Points, in no order, along strands that fork and pass close to each other.
Points whose rows are less than 85 apart are linked; no others are. Some points are linked to none.
(1379): [  0  16 -55  18  38  -1 -10   9   6  -2  -4   5 -18   7 -19  -8  25  26
 -36  32 -16   7  18 -29 -13 -14 -29  14 -18   9 -14  18 -10  12   4   3
 -12  18 -11  17 -27]
(500): [ -7   1  26   3  23 -20 -47 -22   9   7  -6  -3  -4  13  14  -1  19  -2
   8 -10  25  38  -1  13  -2   9 -10 -11  -1  -6   1  -6  35 -23  32  -3
  -8 -24   9 -45  41]
(112): [ 24  -4 -25   7  21   6  49  -2  -1  23 -15   2  17  -6 -18 -14 -14  29
 -35  11 -41   2 -10  15 -11  -5   2   6 -16   2 -39  24   4  -7 -26   1
  26   4  14  13  -7]
(706): [  5   4  -8 -16 -41  19  15  10   1 -21  -5  -5  11 -13  -8  11 -26 -25
  30  -8  -1 -22   2   8  -6  27   8  -3 -15  -5   7 -16 -10  29  -7 -13
   4   8 -13  46   1]
(1088): [ 18  24 -10   3  -1 -29  33 -20  14   0   7  35   6   3 -25 -16 -15 -15
 -35  14  19 -12 -16 -21  34  10   4   5 -25  12  17   3  43  13  -1   3
   4  27 -18   3 -33]
(621): [ -8  10  -5  18  51  -7 -10  29  11  17  -4 -10  -4   8   2 -19  -1   5
 -16   0 -11  29  -6   1   6 -32 -11   2   5  13  -6  11   4 -23 -24  17
  18  23  14 -41  15]
(465): [-10   5 -10  10  30  -9 -41 -14   0   0  -3  -1 -19   5   0   5  30  12
  -6  12   3  15  14  -9  -8  -3 -16  10  -5  -1  -8   7   5  -6  27  -2
 -15 -16   4  -5   8]
(210): [  3  21  22   6  21 -31  12  22  21  -6  -6 -11  19 -10 -11 -18  -8 -28
  -1 -22  -1 -11 -11  -6  34 -20  26  -7  -3  39   9 -12   9 -19 -41  16
  28  34   9 -22  -1]
(839): [ -2   1  29   3 -22   9  -4  28  16  -6  -9  -1  14 -10  34   9  -6 -21
  42 -13  17   0 -10  10   3   4  -1 -21   8  14  -3 -16  -6  -2 -22  -3
  19 -16   9 -11  31]
(993): [ -4 -11   1 -17 -37  17  31 -17 -32  13  13 -27   7  10  -9   3 -46   9
 -23 -30 -12 -11   5  11 -10   1  20  -4  22 -35  29   2  -7  25  19  -6
 -27  14 -32  18  -6]
(1333): [ -1 -23  -8  -9 -18  19  19  22 -14 -11  20  22 -10  12   2  14  25 -14
   9  31  14 -34   8 -10  10  11  -2   2  17  21  15   8 -36   0 -36  20
   3  10   7   1 -47]
(134): [ -4  28  -7   0  23 -17 -40 -13  12 -25 -20 -23  -7 -27 -18   8   9  -2
  10 -10 -17   0  19  -8 -10   4   4   8 -34 -10 -16 -14   4  11  30 -19
 -11 -16  -2  42  21]
(732): [  0 -16   3 -18  -5  27  33  34  -8  -3  -2 -25   4   8 -18 -18 -42 -13
   6 -20 -15   0   5  32 -20   9  11  11   4 -24   8  -4 -26  -4 -29  18
  19  34   1  -4  -1]
(174): [ -7  16   8  21  41 -30 -42   9  14   0   2  10 -16  -6   7   4  39   3
  -9   6   9   5   0 -37  30 -37   4  -6   7  38  11   2   4 -21  10   8
  -9   9   9 -32  -6]
(503): [  3 -13  -7 -13 -21  33  34  34  -6  -4 -11 -29  18  -4  -6 -10 -40   1
   9 -18 -23  -3  13  26 -28   2   7  -2   7  -7  -2  -7 -40  16 -26   4
  10  22  -4  14   4]
(368): [  2 -25 -14 -19  -8  15   6  -1  -4 -22 -21 -43  18   3 -32  -9   7   8
   3 -22 -16   1  40  25 -35  17   1  12  -8  -4 -11 -13 -40   1   4   0
 -13  18   7   4 -14]
(1207): [  6  15  -4  10  32 -11  35 -22  -5  30  -1  -4   6  -3 -21 -16 -27  18
 -65 -13 -33  -3 -13 -10  17 -33  23   1   0 -12   6  20  29  -8   3   2
   4  23  -8   0 -13]
(801): [-10   3  21  -3  -8  -2 -32 -11   3  -1   0  -2  -5  13  18   2  -7  -5
  17 -13  23  25   0  13 -10  18 -12  -6   3 -24  10 -11  25   2  31 -12
 -14 -20  -9 -16  36]
(846): [  3  28  18   1  17 -32   8  18  21 -19   1 -10   7 -26 -16 -10  -7 -36
   1 -21  -8 -28 -13 -17  38 -24  30   0 -10  27  17 -16   4 -10 -34  13
  19  28   0   4 -11]
(1030): [  1   0  12  -4  10 -24 -13 -17  -8 -13  12  18 -22   6 -21   9  37 -12
  -8   9  21 -26   9 -24  29   0  18   8   1  12  29   2  -1 -18   8  14
 -16  15   5  -9 -39]
(1186): [-17  -5  -1   5  43  11 -19   9  -1   5 -10 -37 -11   7   1 -22 -18  10
 -12 -23 -21  30  10  22 -29 -18  -7   9   8 -34  -4   3 -11 -16  11   8
   1  -2   8 -26  35]
(772): [-14   9  12  15  53 -15 -25  11   2   3 -12 -15 -22 -26  -3  -2  20   2
  -1  -8 -29  -3 -10 -12   9 -39  13  22   9  -3 -21   8 -15 -37 -14  13
  17 -11  27 -10  15]
(1284): [ 17  13 -23   1   4  -3  -2  36  28 -20  -7  18   4  -1   2  -3  12 -19
  39  35  10  -4  -2   4   0  24 -19   2 -27  36 -20  -5 -12  11 -34   4
  25   4  10  15  -2]
(332): [ -9 -15  -9 -18 -57  22  27  -6 -26  -1  12 -26  20   9  -5  10 -24  15
 -13 -23  -2 -14  25  -2 -13   0   8 -17  20  -7  25 -11 -26  34  17  -9
 -38  16 -30  21 -21]
(805): [  8   7 -16   0  11  -6  12   9   6 -22 -12  -1  -5 -22 -23   8  18  -8
   6  12 -22 -34   5 -12   9  -2   8  15 -18  14 -21   2 -29  -4 -29   7
  13   4  14  36 -26]
(353): [ 17   6 -21  -2   8  -8  26  -6  10 -17 -24 -12  12 -23 -37   1   7   4
  -5  -2 -29 -30   9  -2  -1   6  11  13 -29   9 -28   0 -19   1 -14  -4
  12   6  10  42 -20]
(686): [ -2  18  -5  13   4  16   2  31   9   7   6  12 -10 -23  24   2 -21 -16
  11   9 -19  -6 -25 -15  11 -27   3   1   4   0   2   6  -2  16 -25  -1
  24 -10  -3  25  14]
(593): [  5   8  31  -2  12 -26  12  10  12  -1  -8 -15  26   7 -13 -14  -9 -21
   4 -23  15   5  -3   9  25  -1  19 -15  -4  31  12 -14  20 -26 -28  11
  17  37  10 -39   0]
(1231): [  7 -22   2 -14 -22   4  27 -38 -23  23   8  -6  15  20  -5 -10 -35  26
 -24  -9  -6  23 -18  32 -16  20   3  -2   6 -36  -2   5  27   3  25  -6
 -10 -10 -12 -18  16]
(1310): [-23   9  -9  22  46  15 -24  48  11  16  -4  -4 -32  14  31 -19  -8   3
   1   5  -6  31  -6  -3 -12 -38 -28   8  18  -9   4  11 -13 -15 -12  16
  14  12   3 -35  24]
(1210): [-13 -14  -4 -10 -49  21   7   1 -19  -3  13  -9   5  10  10  17  -5   6
   3 -10  14 -14  26 -10  -7   0  -5 -17  24   2  23 -11 -30  30  12  -4
 -34   4 -24  13 -20]
(307): [ 13  27 -11   4   2 -20  -7  34  39 -27  -6  12  12 -11   4   3  18 -28
  29  16  14 -18   1 -18  18   1  -4 -12 -20  60  -4 -16  -9  11 -29   4
  15  12   2  12  -6]
(1267): [-21  16  19  18  18   1 -13  13  -5  33  21  -5 -14   3  25  -5 -21  -2
 -27 -23  -5  18 -17 -25  25 -57  13 -10  34  -6  36   8  21  -2   4   2
  -1  14 -15 -24   8]
(506): [ -4  -1   6  14 -21  25  19  28  -1  30  20  23   1  13  50 -10 -42  -2
   5  10   9  23 -29   9  -2 -12 -16 -16  29 -11  12  11  12  13 -15   3
  16  -9 -13 -21  23]
(1346): [-18  15  24  -1  33 -30 -51 -14   6 -15  -3 -28 -11  -4 -17   4  23  -6
  -7 -29   9   7  25 -16  12 -16  15  -7  -4   4  22 -15   9 -16  34  -2
 -25  12  -3 -15   6]
(397): [ -4  -5  39   2  17 -13 -29 -16   2   2 -17 -15   4 -20   8  12  22   1
  18 -22  -6   2   0  10   4  -4  15  -5   6  -8 -21  -6   3 -33  10  -4
   5 -36  29 -13  34]
(1114): [-20  -1  -7  24  28  24  -9  45   4  28  10  16 -25  15  51 -16  -8  12
   3  16   0  34 -15  -4 -14 -35 -38   3  30  -9   1  19 -11  -9 -16  15
  16  -7   6 -40  26]
(589): [ 15   6  -8  -4 -18  -7  31 -13   0  10  13  28  12  11 -11  -6 -23  -9
 -16  14  13  -2 -18   1  16  21   3   0 -15   2  11   6  39  12  -7  -3
  10  18 -17   3 -19]
(153): [ 14 -21 -12   8   4  13  39 -13 -13  27  -7  -2  24  -2  -6  -5 -11  38
 -28   7 -35  14  -8  19 -16  -5  -6   2   3  -2 -38  23  -3  -8 -13  -1
  13 -13  17  -4   3]
(200): [ -9  15  38  -2  18 -30 -50  -1  15 -24 -10 -16  -6 -14  -4  15  31 -17
  18 -22  19 -13  20 -18  19  -7  23 -11  -5  21  17 -22  -2 -14  15   2
 -15   7   5  -9   3]
(369): [  2  -9   4  13  12   6 -24  10  -2   5   6  36 -26  -3  28  14  46   3
  21  38   7  -4 -13 -13   6  -5 -12   8  16  11 -17  20 -15 -19 -11  13
  11 -35  26  -9   2]
(1200): [ -3  14  11   9  31 -12 -11  -1  -3   2  -6  -3 -18 -40  -3   3   4  -6
   2  -9 -37 -17 -24 -13  17 -31  22  20  -1 -14 -20   7  -4 -23 -16   4
  25 -21  20  25  13]
(1064): [  9 -32  -6 -15 -39   0  40 -57 -29  24   8   4  25  19 -11   1 -16  42
 -33   2  -4   7  -9  25 -19  25  -2  -5   6 -25 -15   8  23   9  33 -15
 -18 -22  -8  -5  -2]
(507): [ 12 -22 -12  -8 -11  25   8  20  17  -8 -19 -24  22   5   5 -21 -20  11
  25  -5  -6  33   8  44 -45  22 -24  -1 -10  -9 -30 -15 -23   5  -1  -1
   9  -3  11 -14  28]
(916): [  4 -10  28  -1  20 -16   4 -37 -14  16 -11  -6  13 -10  -9   3   9  10
 -14 -19 -16   1 -14  16  11  -2  20   0   6 -11 -23   8  18 -36  -1  -4
  10 -25  27 -12  17]
(964): [-19  -8   1   7  31  26 -11  12   2  10  -4 -22 -19  15  32 -26 -27  15
  -1 -12  -5  35  -1  28 -42 -15 -31  15  15 -55  -4   7 -16 -16  18   7
   0 -23   5 -36  50]
(703): [ -6 -28  -6  -6 -24  23  15  13 -21  -9  10   3  -1   0   0  23  27   0
   6  13  -1 -39  20 -16   1  -4   5  -3  24  15   8   5 -51   1 -23  10
 -10   3   9  15 -43]
(1237): [-13  15  17   4  27 -29 -32 -24  -1   1   2 -21  -4   3 -15   2   5   1
 -26 -30  10  11  16 -17  20 -21  15  -9  -1   0  29  -8  29  -9  35  -8
 -24  19 -14 -16  -1]
(189): [-24   7   9   0  13   6 -36  26   4 -15  11   5 -42  21  16   1  13 -24
  27   1  31   2  12  -7  -2  -1 -16  10  13 -15  36  -7 -14  -5  12  11
 -10   9  -8 -12  -1]
(1239): [-27   7   9  18  -1  19  -6  31 -10  27  26  -4 -17  11  39  -2 -23   2
 -16 -13   2  11  -4 -26  12 -53  -3 -14  46  -4  41   5  -6  16   3   3
 -13  10 -25 -14   0]
(540): [-10  -4   6   9  -7 -11  -3 -29 -21  29  21   6   4  27   6   1   0  23
 -42  -4  16  14   5 -16  13 -18  -5 -12  28  -3  26  10  26   9  29  -4
 -31   3 -22 -28  -9]
(760): [  7   5  -9  13 -11   7 -12 -19   0   6  -9  17   9 -28  19  28  25  22
   6  15 -15  -5  -1 -16  -4  -5  -8  -8  -5  10 -38   8  -3  11  13 -22
  -4 -55  11  34  14]
(1052): [ -8  14 -23  16  14  28 -10  43  12  -4 -17 -21   0 -18  10  -2 -17   8
  12  -3 -29   8  13   0 -23 -21 -14   0  -2   5 -15  -1 -30  20 -13  -5
   5  -1  -2  23  23]
(1086): [ -5   3 -23   1  12   0   4   5  -3   7  18   1  -8  35 -17 -19 -11   6
 -34  11   9  18  15  -4  -4  -1 -15   7  -2   0  25   9  12  12   3   9
 -11  43 -23 -15 -23]
(409): [  5 -10 -17   5  -4  12   6   8  -7   6   7  16  -5   8   5  -1   6   9
   3  26   0   9   1   6 -11  10 -23   8  -1   2 -18  14  -7   6 -12   2
   8 -10   3   4  -1]
(457): [  9   9 -16  10   0  15  31  19  -4  15  16  26  -6 -17  14  -1 -16  -5
 -16  23 -27 -18 -30 -19  16 -25   9   6   7   6  -5  21   0  15 -35   5
  23  -4  -1  28 -15]
(1325): [  5   5 -26   1   7   3   9   0   4  -2  -5 -18  12  19 -26 -19 -17  12
 -27  -3  -6  20  22   6 -19   3  -8  -1 -18   1   8  -1  11  18  11  -4
 -12  36 -20   1 -11]
(797): [  2 -23 -11 -14 -12  12  -7  -6  -8 -22 -13 -17   9   2 -18  11  33  11
  13   3   0 -11  39  11 -23  22  -8   3  -5   9 -13  -8 -37  -1   8  -1
 -17  -1  15   6 -16]
(953): [  9 -30 -24 -12 -32   4  36 -46 -27  16   3   7  18  18 -14   4  -1  43
 -34  16 -10   2   5  16 -27  22 -16   5   3 -19 -19  17   3  18  29 -13
 -20 -21  -8  11 -18]
(396): [  2 -10  15  -8   7 -10  10  -9  -8  -2  -1  -8   8  11 -21  -5   5 -10
  -6 -11   6  -4   6  11  12   8  13   1  -2   5  10  -2   7 -26 -14  10
   5  22  13 -21 -11]
(1257): [ 10  -5   6 -20 -15 -17 -11 -18   0 -14   8  33 -15  16 -15   3  16 -25
  31  27  39  -1  -8  17   3  58  -9  19 -20  -9   4  -2  26 -10   2   4
  10  -2   6  -3  -6]
(484): [-11  23  17  15  32 -14 -13  -3  -2  27   9  -8  -9  -4   5 -12 -29  -3
 -27 -24 -14  20 -19 -11  24 -46  17  -5  14  -8  24   7  36  -8   7  -2
   2  16 -10 -19  19]
(949): [-17 -20  12   0   5  20  -4  -3 -14  18  10  -3 -23  23  33 -15 -18  10
   6  -2  11  26 -11  24 -27  -4 -27  11  26 -50   2  10  -8 -14  16   7
  -4 -33   5 -33  34]
(587): [  8  -8  23  -9   6 -21  21 -59 -19  17  -4   4  12  -6 -19   4   4   9
 -30 -17 -11 -12 -15   9  17   4  25   1   1 -19  -8   9  31 -30  11 -10
  -1 -16  15   1  -6]
(1034): [  6  -4  10 -19  -5 -20 -35 -13   9 -29   0  12 -14  25 -17   2  34 -24
  33  14  51   5  17  13  -4  51 -10   5 -20   5  16 -14  12  -8  23   5
 -10   7   3 -20  -3]
(1033): [ 11 -25  -5 -12 -48   8  26  14   2  -1  17  13  26  38   3 -13 -13  -1
  13  14  43  24   4  24 -11  40 -21 -17   1  19  16 -14   6   9 -13   6
  -1  33 -15 -37 -22]
(1212): [ 13  37  10   7  25 -42   6  -4  22 -16  -8   4   0 -43 -17  -7  -1 -22
  -3 -15 -22 -27 -21 -23  38 -23  25   8 -25  20  -7 -14  12  -6 -15   2
  13  -1   3  23  -4]
(1307): [ 13   4 -14  15   2   1  18 -21  -1  12 -18  10  18 -26  -2  14  12  28
 -18   8 -30 -13  -4 -13   2 -17   4  -6  -9  10 -39  14  -3   4   3 -18
   2 -31  10  36  -1]
(1371): [ -1 -15  21 -17 -60  11  22 -18 -18  11  15  -3  15  19  18   4 -46  -1
   7 -23  25  10 -19  21  -4  28   9 -19  18 -26  21 -15  25  16  18  -9
 -18   0 -29 -14  15]
(771): [ 11 -18   0 -20 -32  -4  11 -31 -11  -5   9  27  -8   9 -16  12   5 -13
  22  24  22 -10 -13  22  -1  57  -6  19 -15 -25  -8   2  22  -2   7  -8
   6 -14   5  10  -6]
(876): [ -7   0  19 -10 -24 -13  -9 -16  -7 -10  22  14  -6  15  -6  17  24 -17
  -4   0  37 -27  17 -29  30   4  17  -8  15  19  46  -6   5   3  15   2
 -27  21 -16  -8 -43]
(54): [  1 -24  -7   3  -5  16  17 -13 -24  22   7   3   7   8   9   3   0  32
 -16   7 -11  12   2  11 -15  -5 -16  -2  22  -9 -21  17 -13  -4   0   4
  -7 -23  12 -11   2]
(611): [ -7   2  10   6 -18  -2  12 -28 -21  25  17  -3  12  10   3   5 -12  17
 -37 -17   0  -1   2 -16  15 -23  11 -17  25  -4  23   5  16  11  24 -10
 -26   2 -24  -2 -12]
(514): [ -5   2   4  19  15  17  11  34   5  34  17  25  -9  16  41 -20 -24   0
  -2  18   7  32 -31   6   2 -20 -23  -6  20  -1   4  17  20  -3 -27  14
  28   5   3 -40  19]
(878): [ -2  -2 -19   2  29   9 -12  -3   7   1 -18 -40  16   7 -14 -22 -17  25
 -22 -19 -26  42  15  27 -38  -4  -9  -2 -13 -16 -15  -3   3   8  25  -6
  -6  -3  -3  -9  33]
(510): [  1  -4   8   0   6  -4 -35  32  20 -23  -8  12  -8  13  13   8  43 -16
  43  16  38  -1  21   4  -4  16 -15  -8   2  36   3 -10 -24 -12  -8  11
   0   6  20 -29  -1]
(941): [ 12 -35 -24 -20 -14  17  28 -20   1  -5 -20 -45  44  10 -25 -29 -19  40
 -20 -19 -33  36  16  46 -49  16   2  -1 -20 -15 -21 -14 -14  12  24  -6
 -16   7  -1  -8   7]
(829): [-14  -2  13   7  18   0 -36  37  11 -11   2   8 -24  17  20   3  30 -17
  26   9  35   5  16 -11   3 -10  -9  -7  19  25  29  -6 -23 -18  -6  19
  -5  16   6 -39  -8]
(622): [  5 -13 -20  -3   4   9  10 -16   1   0 -24 -45  40   4 -17 -23 -16  42
 -33 -24 -31  39  22  26 -37  -6  -1 -14 -11  -2 -21  -9  -1  15  27 -10
 -17   3  -7 -11  19]
(1104): [-12  10 -18  19  15  19 -46  37  15 -15 -12  -1 -22 -18  30  17  31   7
  33  17  -6  -1  15 -22 -18 -16 -26   1   3  12 -21  -2 -42  12   3  -6
  -3 -26   7  19  14]
(497): [  5  30  14   7  24 -25  -5   6  16  -9 -17 -16   3 -47 -12   0 -13 -16
   7 -22 -37 -19 -20 -10  20 -25  29   9 -19   3 -18  -9   1  -6 -17  -5
  21  -7   7  33  21]
(157): [ 11   8 -16  20   5  -6  -4  -3   6   7  20  57 -17 -12  21  10  40   1
 -11  48   6 -18 -30 -44  28 -20  -5   7   9  32  -7  24  10   3 -13   4
  11 -22   4   5 -27]
(1351): [  1 -31  29 -19 -70  19  32 -10 -14   3   7  -8  25   8  28   6 -38   8
  25 -22  25   6 -19  29 -12  28   4 -28  19 -13  -1 -22  -2   2   5  -8
 -13 -14  -6 -22  20]
(802): [  0  19   4   3 -13  -7  -6  18  21 -19  -2   4   8 -18   6  13   6 -23
  20   0   8 -20   5 -19  22  -3  11 -13  -9  35   5 -15  -6  14 -15  -7
   7   1  -1  19  -4]
(998): [ 11   3 -19   5   4   7  -4  24  18  -4  -5  14  -2   4   9  -6   5  -4
  29  26   8  13  -3  12 -10  22 -28   6 -17  16 -26   3  -3   4 -22   3
  23  -8  14   5  12]
(280): [  8  17  -1  -4  19 -37   9 -18   5 -12  10  21 -17   7 -34 -11  13 -22
 -22   5  16 -19  -4 -18  32   8  11  14 -18   8  22   1  23 -14  -7  16
  -3  32  -4  -8 -39]
(907): [ 10   9 -21  19   1   7  23   9   0  17  25  50 -11 -16  22   2   4  -1
 -23  36 -16 -19 -40 -36  26 -29   2   6  11  19  -5  28  10  14 -30   5
  23 -13  -2  20 -25]
(305): [ -7  25  11   7  35 -25 -16 -24   0  15   2 -12  -6  -1 -16 -13 -22  -3
 -31 -23  -8  19 -12  -1  16 -19  15   2  -9 -20  17   2  46  -8  23  -5
  -3  11 -11  -8  20]
(743): [ 12 -17   7 -23 -56  -5  25 -38 -16   8  13  27   9  12  -8  13 -23 -11
  10  11  24  -7 -30  21   4  56   3   6 -11 -27   4  -1  45  10  14 -15
   4  -6 -18  10  -2]
(53): [-18  19  19   4  16   2 -36  23  12  -9   8  11 -40   6  24  -6  -3 -32
  31  -1  26  10  -7  -6   5  -4 -11  10   4 -19  30  -6   8  -6   3   5
   5  -2  -5  -9  19]
(1126): [-12  -6   0  -7 -42  13   4   6 -14  -6  26   7  -3  13  10  19   4 -14
  -1   2  26 -27  18 -28  17  -6   7 -12  27  13  45  -5 -16  27   5  -1
 -27  16 -27  12 -39]
(479): [  0 -19  21 -25 -52  -1  18 -38 -26  11  20   6   5  23   2   7 -29 -12
   4 -15  29  -2 -23  21   6  38  12  -6  11 -36  24  -8  37   2  20  -9
 -14  -2 -21  -9   2]
(1330): [  8  -9   4  10   3  -8 -16 -21 -14  12  20  54 -25  -1  15  17  51   3
  -1  42  11 -18 -22 -29  23  -5   2  12  20  11  -4  25   6 -12   2   6
   4 -33  15  -2 -21]
(28): [ -7  12  50  -2   2 -13 -22   9  16  -6  -7  -4  -1 -12  23   1   2 -35
  38 -24  22  -2 -17   3  21  -2  21 -14   6   4  10 -16  15 -25 -13   4
  20  -8  14 -20  30]
(715): [  9 -24 -26 -12 -29  14  36   9 -15   1  22  33  -1  23  -6   5  12   1
  -4  44  16 -19   5  -3   1  26 -17   8   4  13   6  15 -16  10 -28  14
   4  19  -1   3 -51]
(1321): [ 18  13 -17  -1 -24   2  42 -10   4   8  -3  12  22 -11 -14  -1 -39  -1
 -21   1 -11 -13 -13  -3   7   9  15  -8 -21   0   6   5  26  28   1 -15
   6  14 -26  33 -10]
(860): [  6 -28 -28 -23 -18  27  16   2   0 -19 -20 -46  28   4 -30 -21 -12  17
   0 -14 -28  14  34  38 -50  21  -8  11 -17 -12 -20 -16 -38  15  10  -2
 -13  15   3  11  -3]
(257): [ 10 -18 -34 -11 -18   7  42 -16 -19   6  12  31  -7  20 -24  -1  11  10
 -22  39  -2 -20   2   3 -10  31 -18  23 -13 -12 -11  24  -3   8  -8   6
   3  11  -3  20 -47]
(869): [  5 -15  16   4 -32  26  36  21  -4  27  11  12  18  11  47 -12 -57   8
  14  -1  10  28 -38  30 -11   6  -7 -23  23 -16  -1   0  11   6 -17   4
  21 -12  -7 -30  35]
(881): [  8  -9  23 -12 -51   7   4   7  14 -13  -8   3  26  -7  27  18  -9 -18
  49 -10  25   0 -12  20  -3  41  -1 -26  -7  11 -12 -26   7   8  -6 -18
  10 -18   2   1  27]
(765): [-10 -10  23  -4 -24   8  23 -26 -32  27  16 -17  11   3   6   6 -30  16
 -32 -34 -10  -7  -7  -3  10 -26  27 -13  36 -23  25   4   7   5  16  -8
 -25  -5 -18  -2  -1]
(455): [  9 -17  20 -12  -6 -19  19 -61 -27  15  10  21  -5  -2 -15  14  17   4
 -24  -1  -2 -27 -17  -3  25   6  23  12   6 -20   0  18  21 -27  14  -3
  -5 -21  14   9 -26]
(1271): [ 11 -18 -39  -3  -4   7  43 -28 -17  14   0  10   6  19 -31 -10   7  37
 -52  23 -23  -3  13   1 -21  11 -18  14 -10 -15 -19  25  -1  11  12  -2
  -9   5  -8  18 -36]
(415): [ -4  20 -39  10  38  -1 -12  26   8 -12   8  12 -30   6 -13 -10  16   2
  -7  27  -7  -2   6 -24   0  -8 -17  21 -15  11  -1   9 -16   2 -20  14
   3  26  -5  11 -25]
(836): [-11  29   8   9  16   3 -18  35  18 -11   4   6 -30 -18  18  -5 -17 -33
  28   0  -3  -4 -20 -12  14 -18   1   9  -3  -5  13  -8  -1   3 -20   6
  21   0  -1  14  17]
(1087): [ 13  19 -30  -2   3 -10   1 -20  19 -16 -21 -18  17   4 -33 -15 -12   7
 -16  -2  -9  17  20  10 -21  20  -6  -1 -43   0  -6 -10  26  27  30 -17
 -10  19 -22  25   0]
(1131): [  0 -11   7 -15  -2   3  28   5 -13  -8   1 -17   2   0 -30  -5 -10 -16
  -1 -12 -10 -21   6  16   6  11  15  14  -2  -8   5  -2 -15 -16 -29  12
  13  26   9   5 -20]
(130): [ -9  16  48  -2   8 -24 -39  16  22 -20  -8 -10  -1 -21  14  14  23 -31
  33 -26  22 -16   4 -15  25 -12  30 -13   6  22  18 -26  -3 -19  -2   5
   4   0   9 -15  12]
(158): [  7   2   7 -12  -1  -9 -28  21  16 -34  -5  12 -15  14  -6   2  32 -29
  51  16  41  -8  18  14  -3  39  -8   3 -16  21   9 -17 -15 -10  -7  14
   3  10  18 -15  -6]
(242): [ 18   2 -22   4  -9   4  38 -24   1   5 -24   4  22 -23 -19  11   1  24
 -23   3 -31 -24   3  -5  -5  -1   6  -2 -19   5 -31  11  -1  12   7 -20
   1 -14   2  47 -14]
(682): [ -3  -3 -11   8   6  24   9  31   2   1 -20 -34  20 -12  -1  -7 -17  15
  -3 -16 -29   6  18  11 -23 -22  -1  -4   7   9 -21  -1 -38   6 -23   2
  10   7   6   3  12]
(49): [ -3   3   1  14  12   2 -47  20  11 -17  -6  21 -27 -15  27  21  48  -3
  41  27   9 -10   2 -19  -3  -3 -13   2   1  14 -16   3 -29  -6   4   1
   2 -38  20   9   9]
(1360): [  0  10  21  -2 -20  -7 -25  -8   9 -16  -4   2   2 -29  14  31  28  -9
  23  -6   7 -22   8 -23  13  -1  17 -13  -1  15  -3 -13  -9   9  12 -17
 -11 -25   4  28   2]
(299): [  3  -8  10  -3 -10  -2  -3 -29  -8  14   3  -1  12  11   4   0 -15  11
  -7 -11   9  24 -11  18 -10  16  -3  -7   2 -22  -4  -1  30   0  23 -11
  -8 -20  -6 -11  24]
(1145): [-14   7  -6  12  12  -9 -17  -6  -9  22  26  11 -15  37   3 -10   0   7
 -34   9  26  22   7 -17  12 -18 -13   1  20   4  33  12  26   4  16   8
 -22  26 -26 -34 -14]
(1214): [ -1  14 -20   5  35  -5  -8  28   9 -22  -8  -6 -23 -16 -16  -2  20  -9
  12  13 -23 -20   1 -15   6 -11  -3  22 -14  12 -17   4 -35 -12 -32  16
  15   9  15  20 -15]
(274): [ -4 -20  -9 -11 -18  19  -6   9 -14 -26  -7 -14  -4  -7 -13  24  32   2
  17   3  -4 -35  37 -11 -14   6   1   3   7  12  -2  -4 -58   4  -3   2
 -17  -2   9  26 -33]
(394): [-10  -5   9  -2  38 -19 -51 -22   6  -6 -12 -16  -6  14  -4  -6  30   9
   0  -8  11  33  19  14 -15   7 -14   1  -7  -9  -7  -4  14 -22  36  -1
 -12 -18  14 -38  29]
(955): [ 10 -17  10  -8  -9  -7  15 -33 -22   9  19  40 -14  -1  -3  16  34  -5
  -2  27   4 -29 -21  -9  24  13  12  15   8  -5  -5  22   9 -21 -10   7
   8 -26  23   6 -30]
(494): [ 20   5 -12 -13 -40  14  44  -2   1  -1  -7  -2  24 -12 -17   2 -51  -9
   3  -7 -15 -17 -12  11  -6  22  19  -9 -22  -5   6  -5  10  32  -4 -18
   9  18 -25  43  -4]
(147): [  1   4  16  -1 -19  -5 -32 -28  -2 -10  -3  10  -5 -29  14  38  35   4
  18   4  -1 -23   9 -22   4   3   8  -6  -1  -2 -14  -4  -5   8  32 -22
 -20 -45   7  39   6]
(1193): [-10   8  21  -5  19  -7 -42 -17   5 -15 -22 -26  -6 -24  -2  13  14  -6
  22 -23 -10   3  11   7  -8   3  11   4 -12 -22 -20 -13  -1 -12  27 -12
  -4 -30  13  16  38]
(108): [-18  18 -25  21  32  22 -32  48  17  -9 -18 -15 -19 -12  20  -2   2   4
  22   7 -17  13  16 -11 -23 -22 -28   7  -1   1 -18  -2 -35   9  -6  -2
   6  -7   3  14  23]
(523): [  2  26   7 -12 -36   3   1  21  22 -28  -2  -1  13 -26   6  14 -19 -41
  40 -10   9 -28  -3  -8  14  14  19 -16 -18  15  14 -28   1  32 -16 -15
   8   9 -14  44   6]
(908): [ -7   9  11  14  48 -13 -17  25  13   6 -12  -8 -11  -9   4 -13   9  -8
   9  -2 -11  12 -12   5   9 -23   0  12   0   5 -19   5  -4 -34 -29  16
  29  -1  29 -27  25]
(844): [  8 -26  17 -22 -67  15  26  -5  -4  -8  -4  -6  29  -2  19  13 -19  -6
  40 -17  20  -4  -9  28  -8  43   5 -23   2  -1  -8 -23  -1   3  -3 -12
  -2 -11  -2  -2  11]
(99): [  6  21 -28  -6  13 -13 -23 -16  22 -29 -28 -26   9  -8 -31  -7   0   2
   1  -5 -11  14  22   9 -26  25  -7   4 -54  -5 -13 -18  19  27  34 -23
 -11   3 -12  39  18]
(24): [ -2   2 -34  16  33  -2 -22  -8  -4   4  -6   3 -14   4  -8   5  34  33
 -26  24 -13   9  20 -23 -12 -15 -23  11  -6   6 -20  17  -7   1  19  -5
 -18  -7   0   5 -13]

A fork is a point with three links, a tip a point with one. Leave the first point through the second and follow the links. Name the first fork or tip that comes.
(1052) / (108) | (1330)
(130) / (200) | (1239)
(1379) / (415) | (802)
(846) / (1212) | (869)
(953) / (1271) | (949)

Follow the links from the first point to the second, and from the first to the third. Name the last point that the two ways share.
(589) / (54) / (1307) | (802)
(409) / (24) / (1126) | (802)
(916) / (396) / (158) | (1330)
(108) / (189) / (397) | (1330)

Name the points in between on the shortest way along the links from the first point to the second, in order.
(1239) / (881) | (1267) > (484) > (305) > (1237) > (1346) > (200) > (130) > (28) > (839)
(158) / (1104) | (510) > (829) > (189) > (53) > (836) > (686) > (457) > (907) > (157) > (1330) > (369) > (49)
(1086) / (1030) | (1145) > (540) > (611) > (765) > (993) > (332) > (1210) > (1126) > (876)
(908) / (108) | (772) > (1200) > (497) > (1212) > (846) > (210) > (593) > (396) > (1131) > (732) > (503) > (682) > (1052)
